Points, in no order, along strands that fork and pass close to each other.
Two points are linked if the straight distance between their rows is under 108. Some points are linked to none.
Nunu: [ -5  13  30  30  -7  18 -46 -20 -26  52  46  20  59 -23  24 -43  -8   0
  20   3]
Ganid: [-29 -37  44   8 -39   5  -7  32  16 -41 -47 -14 -14 -11 -15  35 -45  42
 -49 -39]
Gevuv: [-26  -7 -37 -60  31  44  22  23  -8  13  15  -7 -54   7 -32 -26  67  -8
  19  17]
vamom: [ 35  13 -21  65 -31  -1  20 -41  25  20  22   3  58  54 -29  43 -34  39
  19  -9]
Tuv: [-16  -8  42  33   6 -37   7  34  28 -27  36 -34 -26 -33  73  16 -32  28
  33 -47]
linu: [-13 -28  -2   4   9  12  36 -20  -2 -12  21 -15  21  45  37 -73  38 -89
   1  46]
bogan: [ 71 -15  18  27 -38  21   6 -31 -14  21 -11 -19  36 -20 -37  31 -28  26
 -23  24]
Rakim: [ 34 -51  60  70   9   1   7  36   2 -31 -10 -32   9   5 -41   9 -37  16
 -26 -13]
Zopa: [ -10   35 -102  -24   37  -35  -17   41    0   26  -11    0  -47   21
  -18  -32  -14    6   -2  -27]
memu: [ 35 -49  69  83  -5 -13   4  24  11 -34  -6  17  -9  25 -19  -8 -58  30
   0 -24]
rik: [  8   9  33   0   0 -34 -10 -15 -58  -1  -7 -26  70 -30 -11 -47 -21 -22
 -51  -8]
seme: [ 11  57 -82  -7 -19  -7  45 -27  13  51  11  -2  24  85 -32 -30 -34   8
   2 -13]
fogu: [ 18  20  81  -1   9 -27 -23 -14  24 -32  31 -32  -6 -55  24 -58 -36 -43
 -44  -6]
depu: [-14  -5 -86  31 -25  61  34   0  58  48   0 -35  19  46  17   9  25 -11
  25  25]
zofid: [-33 -34  23  40   7  25  16  -3 -14   0  41   8  59  56  29 -56  51 -78
   0  31]
ledir: [ 25  30 -26 -42  35  -7  38  19 -63  42  -4  27 -32   3 -39  36  31  64
  28 -11]
renuk: [ -7 -26 -38  -4   1 -18  -3  34 -46 -18   6 -20 -41 -53   4 -28   0  36
  -7  20]
Fep: [ 10 -13  48  34  15 -35  15  15   1 -41 -13 -46  19 -37  44  80   9   6
  -5  -8]
Bado: [ -3 -20  31  18 -29  40  -6  -6  -5  -8  46  28  50  85 -62 -41  -1 -42
 -10   8]
vipa: [-20 -14 -34  13 -49 -16 -16 -21  24  -5 -11  35  40  20 -38 -35 -30   7
  -8   4]
nirin: [  6 -36   7 -36 -48  -8  21   4 -60 -24  -7  25 -14 -15 -60  29  19  76
 -10  28]
sivu: [ 19   6  60 -68 -32   2 -12 -16  22 -65  28 -26 -57 -68 -10   5   0   2
 -21  21]
vak: [-10  33  -3 -10   1 -32  20   2 -14   3 -21   2  44  15 -11  71  20  28
  -2 -32]
Fidi: [-14 -54  41  32 -60 -17   1  -5  14 -41  21 -21  -8 -61  54   4 -23  24
 -12  36]
defat: [ 74  25 -55 -11   8 -76  38 -12 -58   2 -10 -20   8  29  19  42 -12  -7
 -19   1]
pek: [-11  -6  33  17 -10  15  -8  -4 -35  -4   6   5  81  53 -63 -43  -6 -17
 -41 -13]
venu: [  3 -24 -18 -33 -14  36  13   5 -12  -6  10 -34 -10 -18 -55 -16  36  -1
 -42  41]
bobe: [-19 -39  52  13 -14  -6   5  40  10 -75 -39 -10  -7  12 -44  47   5  22
 -30 -22]
vap: [ 25  15  37 -73   2 -20 -21 -25  18 -63 -10   3 -61 -46  -5  -1  -9 -31
 -26  16]
kazov: [-49 -32  54  13  -2 -54   1 -21 -37 -34 -24  68  36  -7  48 -29  24 -25
  -6  17]
kek: [-31 -38 -34  37  26  -8  32 -32 -49  12 -43  54  39  51  42 -20  22 -36
  16  27]
fekun: [-41  18  15 -49  11 -35  -5  12 -43 -67 -26 -19 -36 -57  46  40  37   8
 -31   4]
Sego: [-52 -24  17  13   8 -28 -19  38 -33 -37 -39 -18   3 -19   1 -42 -28  10
 -50 -28]
rof: [ 26  14 -15 -79  -6 -38  -9 -18  -9 -32 -12   8 -47 -15 -30 -21  -9 -35
 -31  22]
Puve: [ -4 -28 -61  47  50 -36  21   8 -57  -4   5  45 -27  36   9 -32 -11  27
  43  -2]
Defe: [ -7  11  46  39 -32 -15 -14   1 -53  22  28 -14  66 -32  20  -4 -34  61
   5 -28]
tep: [-41 -32   0  42  11  -4   4  35   5 -15   7  -6  -5 -28  32  20  23  35
  32   4]
dipi: [-16  37 -34   2  22 -59 -19  -7  36 -14  -4 -28   7 -41  88  27   6 -39
  10  -9]
vosan: [ 19  10 -49 -26  -8  24 -19 -47  -7  29 -45  29 -25 -48  28  49  11   8
  -6  56]
tedov: [ -7  26 -16  19 -22  45  11   8 -19  48  45   0  54  50 -76  14  21  67
  -5 -21]
Fefu: [-38 -47  17  26  -1  25 -20  29   9 -18  18  14 -16 -26  -1 -24  21  22
  25  15]
Febub: [-55  -1   5   2  38 -31  -6  30 -35 -33 -29 -40  32 -16   3 -27  23 -24
 -48 -19]
sageb: [-57  34 -16 -40   6 -23  11  56 -32  -1  13 -18  -4 -17 -31 -12  33  53
  -7 -41]
lopi: [ 59  -9   2   2   2   5  13 -43  41  14   0  18 -22  -8  37  75  16 -16
  59  31]
zoz: [ 22  -3 -38   5  28 -42   5  -8 -61  -2 -33  63 -37  34 -20 -13 -32  32
  21 -12]
mutud: [-16 -24  36  -5 -30 -13  18  48  14 -54  59   1 -31  13 -32  11   9  62
  41 -31]
redar: [ 36  -9 -20  16  17  25  10 -18  46  11 -71   8  -7  40  -2  80  -4 -24
   0   0]
nat: [ -7  46 -44 -32  22  26  64   9 -23  49 -12 -16   2  60  14  17  46  -6
  26  -4]
sof: [ 16  18 -93 -28  -6   4 -17 -24  51   4  10 -36 -39 -28  26 -26  -5 -53
 -11  45]
sadu: [ 19  23  11 -22 -13 -52 -34  -4  29 -35 -48  -7 -47 -31  52  56 -64   9
 -16 -33]
Gorol: [  3  -5 -32  34 -25  15 -14  24  41  21  35 -41  16 -18 -29 -12 -23  35
   6  -8]
pup: [  7  18 -67  -5 -11  36  15   2  42  41  -5 -50   9   9  -7  28  26  -7
 -13  24]
pamam: [  6  56 -71  -9  37 -11  -3  21   6  69  15  -7 -11   9 -19 -32 -22  18
  24 -36]
tebel: [ 14  17  -2  18 -49  24  -9  24  66  19  28 -42  35   6 -65  37 -16  50
 -15 -23]
Rusen: [-39 -42 -19  28  21 -64  11 -12 -50 -27 -41  68  19  20  38 -30  10 -31
   5  21]
Gikuf: [ 63   6   6  41 -30  32  23 -30   0  50  11 -16  46  24 -36  46 -18  35
   9  13]
zeliv: [-52  14  33 -44 -32  -3 -36 -12 -18   3  -7   0  -9 -59  34 -25 -37  28
 -32 -26]
zava: [ 14 -23  36 -23  23  67 -18  15  11   9  49   1 -23  18 -44 -46  32 -43
  14  14]
niso: [ 52  14  35  19  23  76  -6   2   0  54  45  -7  17  56 -39   0  -5 -23
  24 -17]
munel: [ -2 -13  39  59 -33  23 -24  35  69 -14   2 -40  40   9 -35  42 -24  17
 -19 -27]
Rigev: [ 16 -42  67  75  -3  16   0  33  36 -39   9 -32  36  23 -24  38   2  -3
 -15 -13]
tonan: [ 20  62 -50 -54  56 -20   9  -5  14  38   4 -16 -38   5  25  21  17 -33
  37 -20]
Vefe: [ 15 -11 110  16  -6  12 -20   3  23 -38  21 -22 -28 -42  11 -31 -36 -19
 -45  -4]
gubu: [ -6  31 -23 -38   9 -14  19  44 -43  16   0 -17 -18 -26 -39  19  21  66
 -17 -11]
Busu: [  6 -12 -48  -5 -73 -12  13 -42   4   5  37  13  48  24 -33 -45 -11   3
  -3  34]
Taz: [-25  54 -69 -69  15  -1 -29 -14   3  -3   8 -15 -48 -68  34  -8  31 -10
 -11  32]
beles: [ -1  37 -92  13  15 -51  -2   7 -32  35 -42  38   1  16  38  55   1  33
   8 -10]
purod: [-35 -20 -47 -47 -23 -12   8  -8 -24 -28 -16   1  -4 -16 -15  -1  47 -12
 -26  50]
nok: [-28 -35  10  25 -20   2  27  23 -13 -44  -4   3  25  36 -60  31  23  40
 -13  -8]
Fugu: [-33  44 -65   3 -16  19  55 -27  22  30  15   7  36 115 -25 -21   1   5
  14 -14]
sopi: [ 47 -14  24  31  16  -3 -10 -42  49   6  -4  35 -33 -42  65  38  -2 -25
  44  40]
sidub: [-48   5   9 -14   0   0  -9  29  10 -33 -17 -31 -22 -51  21  47  24  29
  -8 -10]
Nege: [ 23  -3 -22 -24 -12  30  37 -20 -37  30   8  19   2  41 -54 -24  11  17
  10  12]
fulu: [-15   0  64   6  -6 -39  11  27  31 -46   7 -33 -23 -19  48  67 -19  25
  10 -54]
fazo: [  3 -41  50   8 -14  64 -14 -17   4   7  34  72  13  36 -17   3  38 -22
  38  38]
Tef: [-30 -18 -45  11  10  49  17 -24 -45  46 -41  20  43  43   4 -34  21 -23
  -7  19]
Tekur: [ -5 -39 -19  21   3 -42  -7  43 -13 -35  22 -10 -69 -34  39 -51 -33  29
  21   3]
maget: [ 28   6 -25 -68 -16  24  38 -12 -46  20 -43  28 -20  36 -68  16  20   4
 -26  23]
faz: [-34 -15  29  -9 -12 -49  38  49 -44 -55  42  -8 -20   7  -9   1  10  73
  29 -43]
pido: [  3  26  30  44   2  15 -50  18  40  34  -2   4  24  12 -25 -21 -75  27
   4 -70]
ruden: [  2  11 -67 -42 -27 -48  22  14  22 -25  18  30 -62  10  -1  63  32  48
  45  12]
Pap: [-35  33  58 -12  30   5 -29 -18  46 -29  36  -8 -10 -57  65  -3  41 -50
  11   0]
feze: [-19 -10 -55   6  49  -6  45   0 -37  14  22  32 -22  53  25 -45  31 -11
  60   0]
git: [ 52  10  34   7  40  30   1 -34  41  37 -39  22   7  34   7  48 -15 -39
  26 -18]
tose: [-51  16  -1   8 -13  40 -57 -19   4  53  14  10  36 -62  38 -39   1  15
   9   7]
Nili: [ -8  -7  29  17   5  26  -1 -39 -14  25 -49  43  65  20  13  69  35 -13
   9   5]
sidav: [ 36  41 -52  22  21 -47  35  -3 -70  39 -31 -39  55   6  15  32 -12   6
 -34  -9]
miko: [-21 -32 -46  31 -16  -5   9 -12  10 -22 -19  52  12  72 -65 -40 -14   9
  -8   2]
dis: [  0  37 -67 -38   6  51  10 -34  57  24 -14 -55 -23   4  43 -19  12 -74
 -10  34]
Tabup: [ 27 -18 -21 -18  33  30   1  12   3 -18 -10 -39 -43 -28 -36 -34   4 -35
 -37  32]
gegef: [ 31  -2  70  14 -29 -45 -13 -16  49 -26 -37  12 -19 -16  27  38 -83  -6
 -10 -39]
zagan: [ 67 -25  28  60  35  32  -8 -31   2  38 -33  -5   9 -29  29  29 -24 -20
  -3  29]
zas: [-12 -48  52  88  32  27 -25  11 -22  24 -30  33  28 -11  15 -42 -18  -9
 -13   5]
buli: [ -7  -6 -56  -7   7  -7  30  31   8 -22 -53  19 -20  53 -38  68  27   9
 -16   1]
dep: [-65  28 -50 -56  -8 -27  -7  61  11 -13  11 -27 -29 -14 -45 -30   8  34
 -26 -31]
Fonis: [ -1  50  13 -49 -19 -28 -30  -7   4  12  -6 -37  10 -50  -4 -12 -42  11
 -33 -34]
Fod: [ 49  54 -13 -44 -41 -60  -5 -40  -1  19  -2  14   6 -24   0  48 -34  34
  15  -8]
demag: [  1  -5  33  -6  57   8 -15  37 -22   2   6  -9 -26   1 -35 -44  -7  -2
   6 -43]
megas: [-11   2  -5  -8 -49  -5 -19   4 106 -33   6 -21 -16 -25   7  50  -9   7
  12  -6]
dek: [ -6 -17  32 -22   8  35 -27 -15 -61  14 -13  16  -1 -61  -3 -30  11  18
 -16  27]
Dezap: [-49  35 -43   8  16   2 -47 -11  19  51 -13   1  11 -58  56  -9  -6   7
  16  -9]
zove: [ 12 -33  81  43  -8  31 -27  16  15 -14  61  62   1  36 -21 -23  10 -27
  27  14]
gazi: [ 13  31  -9 -72 -20 -10  -6  17   6  -4  38 -11 -66 -56 -23  -2   6  41
  15  10]
Veti: [ 33  26 -63 -17  25  -6  28  -2 -46  54 -27  31 -29  20  -1  45  10  32
  19   6]
tizi: [-11   4 -42 -61  -7  18  46  15   8  -1 -45   8 -18  55 -57  48  46  -3
 -29  13]
poko: [-28 -22 -12  53  34 -30   9  22  30 -26 -10  15  16  38  17  -7   1 -25
  18 -22]
bivup: [ 16 -39  20  32 -14  21 -34  -2 -21  15  13  35  -2 -13 -34 -88 -53  17
  -4  12]
pib: [-15 -38  51 -24 -20 -29   8  31  16 -72  46  18 -54  -3 -10 -22   0  19
  39 -13]
fev: [  3  21  23  20   2 -14  23 -57 -39  25 -19  33 102  43  26  38  14 -15
  10  -7]
nisit: [ 21   3 -20   1 -61 -18  -6 -13  60 -15  13  13 -11  -3 -26  36 -34  44
  28  -4]
Futig: [  5  10 -68  24  23 -49   6 -12  -3  12 -31 -13  28  24  33 -13 -23 -45
 -10  -2]
tipul: [-26 -10 -18 -37  26  30  33  27   2 -14  19 -16 -24  16 -27  26  83   3
  22   6]
sito: [-48  30 -82 -24  13 -61 -14  54  11 -17 -10   4 -41  12   1 -17  -9  15
  -2 -41]
vit: [  8  -5   2 -13 -13  20 -44 -35   6   7 -28  30 -38 -82  34   9 -20  18
   2  43]
muze: [-19 -55  16 -31 -63   0   6  -2 -42 -42  14  42 -11 -12 -45 -13  30  45
   1  42]
tukud: [ 52 -28  15  19   8  22 -27 -24  38  -6 -13  32 -72 -64  45  19 -18   1
  32  55]
maf: [ -6 -16 -12  45  -3 -38  -9  -6 -55   8 -42  33  34   9  -8 -33 -52  35
 -20 -21]
tun: [-23   0  67  43   0  28 -51  44  49   0  37  19  -1  26 -15 -30 -41   2
  15 -53]
lede: [ 35  -4 -38   2  14  -2  14   8  23 -11 -67  18 -43  24 -18 103   6  12
  -1   4]
gekob: [-25  -3 -56 -57  -4  75  50  11 -14  27 -34  -5 -41  48  -5 -18  59 -17
  12  49]
zisob: [-33 -19  23  -2 -44  30 -15  33   2   9 -22 -11 -35 -19 -21  29 -56  81
 -23 -57]
Pera: [ -2  29 -21 -37  -3 -64 -28  22  31 -56 -51   4 -63  -9  51  68 -14   6
 -11 -20]
Mago: [-12 -43  57  68  -7  36 -38   7   7   3 -32   0   5 -44  21 -17 -42  14
 -36   2]
gud: [-32  42 -19 -21  58 -29  -1  20 -31   1 -36 -42  24 -19  16  12  25 -23
 -30 -36]
tuvu: [ 17  -7  76  -2  47   9 -11  22  17 -38   7 -13 -83 -57  32   5  -7  -4
   8 -13]
Fabuf: [-27  18  -7 -26   2  14 -32   7   7  22 -40  22  -2 -11 -38  -6 -12  20
  -8 -27]
Mabo: [-19 -27 -10  39 -10  59  28  33  -8  10  22 -14  28  56 -77  32  48  47
  -6   0]
bimen: [ -6  31  11  -1 -28 -28  17 -66 -10  19  27  34  90  22  35  33  27 -10
  36   4]
ganur: [ 25   7  31  -3  18 -22 -13 -10  36 -23  44 -44   5 -25   4 -71 -23 -63
 -22   3]
tez: [ -4 -14  27  42 -15 -64  -1  10  11 -23  27  -5   9 -18  36 -51 -45  -6
   5 -16]
Leta: [-27  -3   0  31 -30   1  -5  40 -10   8  53 -51  48 -10 -34 -25   5  50
  -7 -21]
tuge: [-28  38   5   5 -14  12  -2  21 -38  29  46 -15  68  26 -61 -12  18  42
 -12 -37]
tona: [ -9  50  -4 -36  59  24  11  -4 -15  18 -20 -51  18 -24  12  30  55 -26
 -23 -14]
dopo: [ 49 -36  -2  70  14  32  12 -20  -8  37  -7  11  28  47 -20 -34 -36 -15
   8   8]
rom: [  11   54 -116  -63   -2  -20   13   -4    3   49  -16   13  -33   34
   26   15   16   -7  -13   20]
lir: [ -1  -4 -21  61  12 -64  31  -1  21 -19  11 -26  61  36  23 -20 -17 -47
  -7 -17]
Vura: [ 26  38   8 -18  -4 -49 -12  -4 -48  18 -14 -28  24 -29 -23 -20 -54  23
 -37 -31]
Kufin: [-11 -18  19  23 -30  55 -37   0  55   1  37   1  45  49 -50 -42  -6 -61
 -27  17]
visam: [ 25 -37   0   0  12   5   4   7 -83  15   2  -5  -2 -41 -29 -49  -1  27
 -11  29]
kubok: [ 41  25 -75 -62 -47 -15   2 -47 -48  35 -38  12   5  -6  -9   6 -12  -3
 -57  51]
verug: [-41   7  63 -28  33 -25 -10  -4  -8 -34  27   7  -6 -47  56 -19  43 -36
  13   7]
muram: [  6  -8 -93   3  27  -1 -10 -14  21  -4   8 -29 -45 -26  65 -44   9 -67
   5  51]
tufol: [ 20   8  86   9 -20  -2 -30 -20  35  -1 -18   9  -3 -37  40  41 -51   9
  -7 -32]
pimub: [-28  12  13  13 -22  -6 -10 -40  36  19  39  30  73   3  54  44  45 -25
  47  12]
led: [-26  16   6   3 -28 -17 -10 -34  58  -6  -1  10  42 -27  53  65  30 -21
  26  12]
zes: [ 18  18 -55  49  43 -13  18  27 -11  44  10 -36  16  26 -16 -16 -23  13
   6 -40]
Nis: [-15  -8  58  19 -12  23 -37  -9  46 -15  44 -15   6 -55  47 -20  15 -26
  -1  26]
kuful: [-22   6  15  27 -41 -14 -30  -2  68  16  13  27 -19 -23  58   5 -61  36
  49 -39]
sav: [ 51 -20  11 -11 -34  12  17   3 -47   2 -26 -14   1 -27 -73  40  -8  59
 -37  25]
fos: [-24  -1  12  46 -19   3 -40  21  57  24 -17  12  -8  -6  17 -13 -86  37
  12 -61]
Luku: [-26  -8   7  39 -49  -8   6  13 -44  27   9   4  14 -23  20  17 -51 106
  12 -42]
mami: [ 16 -34  62  21  27 -33   8  36  39 -53   8   8 -63  -2  19  -2  -9  -8
  29 -19]
zatib: [-21  48 -45 -46  21  24  47  -2 -37  49   4 -33  22  61  22 -56  36 -32
  15  -3]
gug: [ 15  -3 -48  19  72  16  -2  -5   9  -5  -8 -39 -45 -37  51 -45   3 -69
 -20  30]
mik: [-13 -21 -10  38  46   4  29  -2  12  -9 -30  21  23  90  -1 -11   5 -56
   9 -20]
gozig: [-23   2  77  39 -29   7 -35   3 -27  33  48  19  45 -32  40  -8 -18  35
  22 -16]
nubeg: [-26 -62  77  -7 -62  10 -24   1 -26 -39  38  62  -3 -11 -11 -44  14  23
   5  30]
Zegad: [-40   1 -21  23 -43  -1 -15  33 -28  37 -45   1  -1 -29   3  31 -49 100
 -22 -37]
Geta: [ 15  -2 -74 -39 -65  -9  17 -41 -32  22 -12  21  12  23 -31 -32  -9   0
 -31  57]
Seti: [  7 -15  19 -26  31 -34  31   7 -72 -28  34  16  -6  11 -31 -35  32   3
  20  -5]
nen: [ 10   6 -26 -14   3 -33 -12  -9 -24  16   0  45 -36 -12   2 -22 -27  31
  45  -7]
linis: [-10  50 -69   9  14 -45  -5  18 -35  34 -48 -21  27 -27  34  54   0  28
 -36 -10]
Kivok: [ 12 -24  21  -6 -27 -11   5  -1  23 -31 -10  23 -20 -13 -13  51   4  29
  21  16]
labe: [-36 -10 -38   6  21   9   2  -1  17  -3 -46  36  21  81 -51 -42 -13 -33
 -11 -28]
nelas: [  2  31 -24 -20  -8  50  49 -12  -9  54   2 -39  40  31   7  29  44  -2
  14  14]
kido: [ 10  12  42 -53 -30  -1  -9   8   5 -29  42 -49 -73 -75  10  -4 -30  40
  -6  -9]
vafo: [ 46  40 -24 -71 -22 -39   0 -10 -25 -11  -9 -36 -26 -31 -35  12  -4  -3
 -63  25]
gapur: [-13 -12  85  35 -29  25 -33  -9   8  -1 -18 -15  23 -57  48  21 -42  20
 -34  -9]
Ratu: [ 37 -22  71  27   8  46 -28   4  51 -31  14 -20 -68 -64  11 -17 -26  -5
 -18  23]
Dokek: [  6  -5  55  -5   6  -5   5 -12 -49 -18   0 -17  70  10 -34 -19  13 -35
 -46  -2]
daniz: [ 20  22  22  20  56   8 -23  16 -34  40  13  10  -5   4 -38 -48 -38  34
  26 -60]
zod: [  8 -19  47  29  37 -38  41  23 -13 -49  -2 -23   5   1  21  68  41  -6
  20 -13]
setu: [ 56   8  20 -23  44 -19  -8  -9  39  -6  26   5 -52   4  -7 -33 -29 -48
  39 -13]
fop: [-47   1  43 -34   5 -65   5 -11 -34 -47  -4  19  22 -29  38  -6  32 -25
  -1   3]
Morok: [-36   3 -30 -68  -3 -34  -5  -9 -36 -67 -35  12 -33 -37  24  16  52 -23
 -41  44]
roduk: [ -5 -20 -42  78   1 -29   5  55  -5  -7 -15 -53  12 -14   5   9 -39  38
 -17 -23]
veso: [-33 -53  39  76  15  28 -12  15 -14  -2   7  27  52  22  13 -37  30 -31
 -12  24]
zapev: [ 43   3  44  38   4  31 -22 -32  38  38   0   9  41   1  12  15 -21 -38
   8   5]
Zeg: [ 48   9 -47  -5 -22 -53  34 -12   6 -24 -24 -11   5  41 -19  32 -20 -13
 -26   5]
dova: [-23 -16  14 -18  19 -54  29  39 -70 -51  13  23 -38   4 -14   5  31  45
  27 -17]
Kofom: [ 29  13   4 -27  26 -29 -15 -27  26   5  37   7 -21  -4   9 -85 -28 -68
  20  -3]
mabi: [ 46   6   4   3 -19  -4   0 -13  66 -11  48 -41  22  29 -34  -6 -22 -36
   5 -11]
rodas: [-16  -1  25  11  36 -22  43   9 -31 -27 -22   9  36  43 -12  70  49   3
  16 -32]
nugo: [-28   3 -12 -30 -31  12 -19 -31  72 -11  30   4   6 -43  43  34  49 -25
  36  39]
pitez: [ 48   9 -73 -49 -27  23   3 -26 -22  28 -36  -7 -34 -19  -1  30  10  -1
 -39  66]
pim: [-16  -4   0 -36  29 -26  12 -20 -72   3  31  48  10  30 -12 -79  19 -20
  25  -6]
kefo: [-19 -14 -45 -32  12  65  25 -17 -28  26 -65  14 -11  65   5 -50  26 -49
   3  35]
pugag: [  5 -40  -1 -11  20  -6  41  -1  22 -55  17 -32  -6  35   3 -41  37 -85
 -15  33]
radi: [ 24  14  28  25   0  66   7  -7  24  36  29   8  31  74 -41  48  16  -4
  35 -18]
vuf: [-49 -11  99  22  -4  39 -47  48  14  -3  24  19   4   1  12  -4 -16   8
   1 -50]
tivog: [-22  -4  33   0 -38  30 -38 -14  85 -35  21 -11  -9 -55  31  16  10 -14
  -8  23]
Nokab: [ 46 -24  48  11   5  16  12  -6  41 -19  14  12 -25  -7  -7  63  22   9
  45   9]
pimul: [ 45  53  34 -71  -2  29   9 -61  20  25 -15 -17  19  -5  -3  62  26 -45
   0   6]
zuvuk: [ 17 -21  43   2 -43  50  -9  -6   7  -7  52 -17  51  -1 -36  16  38 -17
  -6  35]
pokaz: [-17 -35  25 -10  10  55 -33  29   9 -14  29   6 -29 -22 -37 -56  26  -1
   4  22]
Kuv: [ 17  41 -15 -44  26  68  22 -40  11  41 -43 -29 -12  26  49 -20  11 -72
   9  32]
pudo: [-13 -29  -5  -8 -37  20 -16  -6  28 -23   8 -28  39  13 -67 -68 -12 -40
 -55  16]
Bip: [ 17   0   6 -51   2 -20 -15  -1 -12 -10  31  29 -79 -49   5 -28 -14  27
  49   8]
sabu: [ 21  -8  31  24  -9  62  18 -39  12  31  -5  23  57  56   6  72  30 -16
  29  10]
Kabak: [  6 -35  -8  -7 -13  42  27 -32 -15  12   6  56   1  50 -19  -9  36  -3
  41  40]
fegi: [  -8   61 -102  -62   30  -20  -11   15    8   26    0  -16  -49  -13
   39   14   35   -7   -7   12]
bugez: [ 11  31 -91 -25   3 -12  11 -19 -15  43 -37  -5   0  30  29  -8  -2 -32
 -14  14]
mus: [-23 -38  45  25  48 -12  -4  41 -31 -38 -41  13 -25  12 -17 -22  -7  11
 -11 -34]
lovat: [ 38  34 -15 -29  26   0   3 -13  32  24  25 -14 -30  -4  -7   4   1 -22
  39 -15]
Vodaz: [-47 -14 102   3 -14  22 -30  38 -15 -38  19 -14  30  -2 -21 -12  12   3
 -35 -27]
zar: [  9 -46  29  -5  27  10   3   9  22 -53  -5 -16 -14  11 -32 -33  22 -59
 -30  24]
Donen: [ 27  19  42 -19  39  56  -7  -3 -14  33  46  12   6  48 -30 -44   9 -44
  26 -20]
Meli: [-55 -49  83  16 -59  26 -35  29 -11 -35  39  35  30  -8  -6 -27  19  10
 -17  14]
duvep: [-34  23 -85  19  -7  38  47  -6  44  48   0   0  26  84   8  30  35  14
  39  -2]
Gutap: [-15  22 -53 -54   4 -58  -8  24  11 -43 -27  20 -57   6  34  71  34   6
  14   3]
mimod: [ 24   6   5  19  -5 -55   3  -1  26 -35 -31  -1  20  29 -25  30 -33 -19
 -15 -21]
mugi: [ 29  31 -21 -24  66  24 -13 -28 -13   2 -15 -26 -49 -56  42 -21   8 -54
 -14  21]
sos: [ 48  11  -7 -17  44  78  20 -26 -27  57 -42 -27 -30  15   7 -20   0 -45
  -6  31]
vafu: [-23 -25  57  45 -37 -20 -10  18  57  -9  56  -4 -30 -33  83   4 -37  24
  30 -32]
sifo: [-25  27 -47 -31  50 -18  30  -4 -59  37  12  17   6  33   0 -61  22 -21
  28 -16]
zus: [ 46  44 -56  16 -22  -9  23 -23  47  41  10 -22  32  51 -45  22 -43  12
  -4 -27]
geko: [ 25 -46 -50  30 -23  -1  25  -5  22 -14   5   1 -10  16 -13   1   0  -8
  15  38]
Zasan: [ 54 -16 -14  21  23  59   3 -44 -17  66 -45   5   7  -8  16  15 -10 -20
   4  35]
Fizi: [ 15  68   1 -63  56  27  -6 -27  -1  13  -4 -37 -26 -47  17  18  33 -43
 -21  -3]
mesu: [-19  28  33 -39   5  21 -42 -34 -15   0 -13  14 -20 -81  36 -17  -1   1
 -18   6]
Peg: [ 29 -49  80  85 -19  -1 -12  19  39 -25  37  36  -2  22  -1 -30 -30  -8
   3   4]
Zami: [-42  30 -66 -25  27 -11 -39 -15  -9  24  -9   5 -10 -52  61 -33   9 -18
   7  17]
kagan: [ 14  12  -3  51  53 -29   6  19 -53  29  13 -24  33  -4  -6 -32 -30  25
  11 -46]

A fork is a point with three links. Follow the links from the first point to the second and name the forks in between, in order.
megas, zar -> tivog
labe, pek -> vit > mesu
Taz, nelas -> fegi > sifo
zus, Bip -> sifo
Pap, Futig -> tivog > vit

Follow the links from the first point to the second, and from the first to the third. Name the last point that the two ways share.
Nokab, Fefu, gekob -> tivog
pimub, fop, dek -> tivog
Geta, Zami, mami -> fegi
tuge, Futig, Kofom -> fegi

A fork is a point with three links, a tip a point with one. Leave the first point through the second and follow the links. Name the first fork or tip that comes.
purod, Morok -> tivog
muze, nubeg -> vak
ledir, Veti -> mimod
tuge, tedov -> fegi
linu, zofid -> ruden
pido, tun -> sifo
Bado, pek -> mesu
labe, miko -> vit
zoz, nen -> vafo
fop, kazov -> tipul

Name the points in between on the shortest way along the links from the first point to the second, in order.
Kuv, Leta -> sos > Zasan > zagan > zapev > git > redar > lede > buli > tizi > maget > Nege > Kabak > fazo > zove > Peg > memu > Rakim > Rigev > munel > tebel > Gorol
mami, Bip -> pib > mutud > faz > dova > Seti > pim > sifo > feze > Puve > zoz > nen
zes, muram -> kagan > daniz > demag > mus > Sego > Febub > gud > tona > Fizi > mugi > gug
Nis, mik -> tivog > megas > nisit > Kivok > Nokab > lopi > sopi > tukud > vit > vosan > pitez > kubok > Geta > Busu > vipa > miko > labe
